Points on a hilly landscape, in no order, each with its height.
A ball rolls from a point to the lowest of its 2 nearest points, and stops where none of them is lower. Distance is the straight distance between rows; heights are no part of it.
Q666: [146 159 106 110 146 188 197 177  88 153  76  98 106  73 139 171  84  77
 115 163 158 107]  height 3.81
Q713: [142  92 137 198 112 128 103 145 166 140 103 114 153 124 191 115  95  87
 101 102 104  98]  height 7.34
Q672: [122  96  94 100 180 132 144 137 102  93 132 134 139 163  72 132 128 145
 137 137 112  60]  height 1.43
Q550: [165 137 112 111 137 145 168 175 106 154 126 142 100 100 122 164  82  92
 104 174 146  92]  height 4.32
Q836: [143  87 159 176 102 115  73 121 148 147 142 110 163 137 177 127 124 149
 105  97 128 130]  height 6.91
Q637: [109  97 151 157 106 165 126 127 135 109 136 140 146 166  70  91 124 152
 148  90 134 132]  height 1.33
Q151: [ 93 158 145 111 151  96  50 102  87 115 131 135 106 161 103 129 176 160
 177  68 121 108]  height 3.62
Q32: [151  79 112 136 111 100 165 133 142 154 161 128 174 185 138 126 118 123
 110 147  99  88]  height 3.83
Q805: [152 107 132 147 102  89 136 153 116 157  94 155 174 123 133 151  84  91
 100 113 144 116]  height 3.64
Q387: [135  84  59 106 113 172 173 130  98 115 112  81 146 100  95 146 166  90
 119 144 168 141]  height 7.02
Q561: [134  96 139  90  80  84 161 125 142 138 112 123 172 121  78 126 131 125
 108 172 162  98]  height 2.69
Q458: [157 105 136 168 143 148 110 114 180 125 144 140 106 157 152 112 138 118
 163 142 119  90]  height 4.62
Q689: [140 112 144  98 141 142 119 105 129 124 159 117 121 131  98 176 120 131
  96 150 128 104]  height 3.82
Q304: [112 158 124 128 147 119 160 112 148 103 145 167 107 157 134 104 140 126
 118 120 122 143]  height 4.20
Q73: [130  96  73 165 169 145 152 131 109 103 142 168 118 122 116  90 147 141
 170 140 123 123]  height 6.19
Q740: [127 139 138  67 150 115 153 120  78 125 176 112 118 205  99 101 151 200
 129 132  79 126]  height 3.24
Q443: [110 123 139 125  89  56 111 125 157 145 135 151 159 147 167 143  72  29
  86 173 130 107]  height 5.06
Q274: [132 153 115 126  97 135 178 125 124 136 110 103 126 120 138 132 114 162
 101  92 146 188]  height 5.28
Q194: [110 169  98 128 117 115 152 154 103 129 190 149 102 117 162 109 124 165
 155 138  66 178]  height 4.51
Q876: [155 103  80 122 118 157 196 119 104 124 181 112 167 103 106 120 133 130
  86 162 121 111]  height 1.55
Q346: [113 149 159 134 109  80 135 127 176 105 108 150  95 159 128 120 136 127
 113  90 154 153]  height 4.44
Q393: [127 138 112  89 109 121 178 107 118 134 127  99 158 141 121 119 149 175
  99  70 134 137]  height 4.91
Q530: [106 124 150 109 181 139 122  81  81 104 157 160 170 136  86  61 185 155
 137 119 130 157]  height 2.14
Q963: [131  86 120 105  78 127 151 108 137 125  98 108 148  89  65 148 130 138
 137 160 153 147]  height 1.94
Q580: [127 105 108  77 108  82 150 129 119 137 118 120 171 107  68 145  89  75
  96 139 174  62]  height 3.40
Q762: [104  95 132 152  97  56 125 167 125 155 116 172 186 174 162 147  70  63
  86 141 112 107]  height 4.39
Q808: [115 159 160 179 132 141 101 148 166 134 118 121  95 162 202 106 120 110
 135  86 112 144]  height 7.07
Q343: [163  81 125 144  99 138 137 127 143 148 122 117 172 142  89  97 181 185
 156 148 159 140]  height 3.12
Q620: [120 120  61 123 102 191 143 160 123  99 138 101  79  59 107 105 155 152
 167 160 114 186]  height 0.65
Q897: [133 178 174 116 110 172  92 127 125 130 173 136  64 125 117 112 121 140
 181  99 139 142]  height 2.95
Q434: [130 177 133 134 189 127  84 139 111 146  55 129 129 104 195 168 119  80
 108 123 131 125]  height 8.25
Q101: [135 145 150 167 143 191 103 116 112 135 170 144 117 117 153 151  86 118
 122 114 105 155]  height 5.03
Q653: [134 119 160 119 147 111 118  91 123 147 192 173 176 190 123 102 164 146
 121 148 105 161]  height 2.93
Q338: [144 108  93 107 145 133 174 135  88 130 213 125 125 111 123 126 119 144
  98 163  62 137]  height 3.09
Q498: [150 118  90 141  76 168 183 117 133 139 155 109 142 104 139 103 153 154
 117 120 158 181]  height 5.72
Q554: [124 161 193 186 107 139  92 133 195 131  87 108 117  79 153 105  87 122
 108 103 125 166]  height 8.74
Q307: [119 121 155 108 136 100 113 110 161 111 156 171 132 217 163 154 148  93
 106 163 103 140]  height 2.84
Q437: [153 137 155 142  79 117 164 159 146 169  82 119 134  83 135 153  83 117
 107 134 173 129]  height 2.92
Q978: [129 140 114 118 111 162 138 126 127 121 182  87  64 121 125 151  97 185
 136 119 125 133]  height 3.73
Q862: [119 148  82 122 111 174 150 141 123 114  82  93  98  50 103 150 119 140
 181 143 140 172]  height 1.61
Q721: [152  96 119 170  64 180 168 120 173 137 122  82 156  97 124 130 125 115
 110 121 165 136]  height 6.32
Q159: [151 109  85 116 103  89 134 119 115 154 121 131 175  81 109 138 112  57
 125 160 194  59]  height 4.49
Q114: [165 105  86 115 102 124 171 128 103 163 148 159 167  67  79 128 134  70
 129 184 164  92]  height 5.71
Q210: [147 162 117 107 162 111 152 153  78 172  90 138 137 113 183 182 108  90
  98 119 132 128]  height 8.52
Q833: [131 145 137 113 143 111 112  99 123 117 187 169 147 172 149 162 156 119
 109 187  89 156]  height 3.69
Q551: [117 127 101  92 158 117 169 110 103 120 192 119 126 153 129  93 129 186
  97 144  78 134]  height 3.72
Q952: [128 128  90 153 147 120 114 134 118 119 118 129 111 119 156 101 134 161
 179  99 141 121]  height 6.47
Q733: [138 115  65 117 123 186 187 175  97 155 124  79 122  83 150 137 121 146
 123 146 131 150]  height 2.54
Q902: [145 117 185 196  80 173  97 142 200 146  75  91 103  78 143 131  98 111
 142 141 139 132]  height 8.87
Q278: [137 141 160 118  98  85  81 120 149 155 127 100 121 118 190 149 110 155
 105 117 104 138]  height 6.49
Q202: [123 141 155 122  82 174  96 114 150 101 120 102  87 116  89 125 143 156
 168 103 169 153]  height 2.39
Q499: [115 110 140 124 150  82  91 120  95 107  91 173 150 140  79 159 139 141
 125 109 154 116]  height 2.37
Q964: [145 103  81 126 102 165 160 141  88 136 134 112 142  53  82 152 122  66
 126 172 156 129]  height 6.52
Q336: [137  72  90 132 119 132 161 162  94 139 145 103 142 140 106 111 164 189
 149 162 112 118]  height 2.40
Q422: [137 144 193 131  89  93  89 135 168 170  84 104 136  88 182 146 100  89
  72 136 123 127]  height 6.13
Q431: [ 94 185  95 114 150  98 123 103  95 112 169 155 101 140 125 106 155 144
 150  99  95 172]  height 3.71
Q84: [117 147 146  92 127  84  98  89 148 117 119  90 142 173 152 122 144 141
  70  75 126 110]  height 4.25
Q326: [110 183 121 155 174 129 110 140 152 148  88  93  95 142 221 137  99 130
 168 105 104 128]  height 7.35
Q224: [166 134 100 127 160 135 140 167  90 156 153 145 130  95 156 149 109  64
 137 184 138  92]  height 5.02
Q529: [167 119 130 154 119 153 121 121 191 138 113 138 101  99 145 137 121 111
 143 160 131  69]  height 5.27
Q49: [ 77 174 108  96 162  89  99 132  96  98 139 148  88 191 119 135 150 162
 171  84 102 138]  height 3.19
Q760: [107 149  86  94 114 164 174 112 125  89 155  67  76 139 106 134 121 161
 128 100 118 117]  height 3.08
Q990: [114 104 176 158  96 114  97 143 134 123 149 142 132 151  99 117 103 167
 148  90 114 163]  height 0.69
Q834: [128 150 134 150 150 132  75 130 125 117  93 138 138  98 169 175  97 112
 144  91 134 121]  height 7.98
Q742: [119 108 168 145  90  91 108 165 172 106  68 144 107 117 128 126 148 117
  90 102 151 130]  height 4.59
Q684: [104 140 152 107 122 102  71 107 125 123 126 118 138 181 113  90 157 155
 120  43 128 112]  height 3.97
Q60: [145  89 109 150 139 147 135 100 165 109 129 137 137 147  90  85 170 125
 141 149 141  57]  height 4.01
Q457: [116 117 156 129 162 148 141  96 138  97 120 146 181 168  62  71 165 144
 130 108 131 126]  height 1.79
Q743: [101 158 174 119 141 108  97 127 132 117 129 186  87 192  93  63 185 113
 161  80 129 135]  height 2.67
Q679: [113  98 142  68 108  70 128 109 132 140 118  91 150 163 112 132 133 176
  92 104 137 108]  height 4.54
Q36: [120 135  75  83 161 142 153 107 104  75 134  96 100 125  91 140 149 149
 140 135 119  94]  height 2.27
Q845: [111 187  89 134 183 128 113 123 124 122 159 111  91 117 219 123 118 123
 151 112  97 143]  height 7.68
Q615: [150 104 177 173  99 102 102 140 198 125  95 147  93 109 142 138 120  89
  95 156 136  85]  height 4.83
Q682: [135 183 144 163 178 174 131 108 152 180  99 145 125  71 169 135  84 111
 134 165 105 171]  height 8.35
Q555: [ 99 161 163 118 145  87 102 141 147 103 132 165  84 216 165 153 158 117
 146 137 106 149]  height 2.30
Q351: [ 87 131 179 104 133 110  94 102 148 108 152 161 136 190  90  37 164 121
 192  80 117 133]  height 2.88
Q239: [155  86 134 130 132 132 134 116 140 125 105 128 138 121 110 131 205 142
 118 142 165  93]  height 3.60
Q315: [128 140 105 116  89 140 152 166 144 154  74 125 111  56 109 163  86 118
 147 159 190 157]  height 2.38
Q889: [127 127 152 143 110 112 112 107 122 147 179 175 150 152 134 124 129 176
 133 115 105 178]  height 1.84
Q873: [123 196 124 158 182 171 113 117 124 166 132 113 108  84 199 118 110 145
 144 147  91 180]  height 8.07
Q254: [130  81  61 122 109 164 175 171  95 106 143  97 100 103 117 117 142 172
 163 149 113 143]  height 1.59
Q134: [132 169 144 184 124 136 134 124 169 134  85 153 133  84 163 118  65 121
 129 127 123 170]  height 8.59
Q302: [117 212 162 123 152 163 135 142 110 142  94 117  96  98 134 168  91 128
 111  83 112 174]  height 6.03
Q213: [137 129 136 151 107 207 125 140 128 141 163  86  95 132 150 135  70 157
 126  93 121 141]  height 4.30
Q107: [142 135  78 116 136 198 183 157  97 156  64  64 124  98 133 144  98 109
 129 144 159 138]  height 3.27
Q933: [122 118 151 107 167  93  78 101  89 118 162 154 145 133 107 197 145 134
 115 121 131 117]  height 3.03
Q225: [111  97 193 120 149  91 116  90 149 108 111 162 179 159 109  99 166 133
  97 101 130 119]  height 2.08
Q751: [110 113 150 164 132  81  55 134 153 108  93 112 132 109 190 148  80  89
 120  96 112 117]  height 7.69
Q595: [ 95 147 142  88 156  85 113 137 105 109 136 127 105 204 115 136 152 168
 148 152  89 127]  height 2.78
Q186: [ 68 140 168 148 134  75  56 143 168  89 115 139 101 207 149 107 147 105
 146 117  94 117]  height 1.89
Q687: [119 151 123 173 130 159  96 113 157 131 121 115 116 119 178  73 142 136
 165  88 148 140]  height 6.78
Q842: [126  80 152 138 146  64  98 113 154 114  68 155 179 127 112  99 176  89
  93 140 130  87]  height 2.36
Q605: [153 108 107 128 111 117 117 115 163 139 110 117 144  78 139 147 120  94
 135 164 168  66]  height 5.63
Q321: [157 113  83 146 182 126 152 142 113 121 135 166 127 122 145 155 139  98
 140 164 114 111]  height 5.77
Q21: [123  62 128  97 151  88 122 143 115 101  76 136 171 160  69 126 132 151
 132 147 141  81]  height 1.97
Q915: [123 171 124 127 164 160 146 133  85 114 145 147 108  91 152 161 104 116
 101 126  92 168]  height 5.66
Q369: [115 177 167 103 121 142  94  99 118 128 172 156  60 170 115  93 144  97
 149  89 147 152]  height 2.18
Q856: [155 150 177 153  88  88 102 143 176 168 113 138 153 120 189 165  81  59
  89 175 132 123]  height 5.75
Q718: [112 104 104 103  97 162 136 114  96  97 121 110 146  96  46 140 169 167
 165 147 146 174]  height 0.94
Q313: [ 98 120 125 106 111 154  92 100 101  91 134 123 102 107  68 119 172 174
 170 111 150 141]  height 1.76
Q811: [160 108 117  84 151 125 159 158  94 118 162 115 106 125 114 175 125 129
  97 181 136  80]  height 4.31
Q319: [ 91 143 130  88 188 137 129 114  65 103 138 147 158 155  77  67 164 175
 181 118  95 143]  height 2.51
Q383: [168  76 100 160 143 153 185 139 112 160 161 127 167 150 106 124 120 105
  94 130 116  91]  height 2.94

For each start below, name the point where the ball stops.
Q811 | Q672
Q834 | Q620
Q964 | Q718
Q915 | Q672
Q498 | Q595
Q615 | Q595
Q856 | Q620
Q605 | Q718
Q529 | Q620
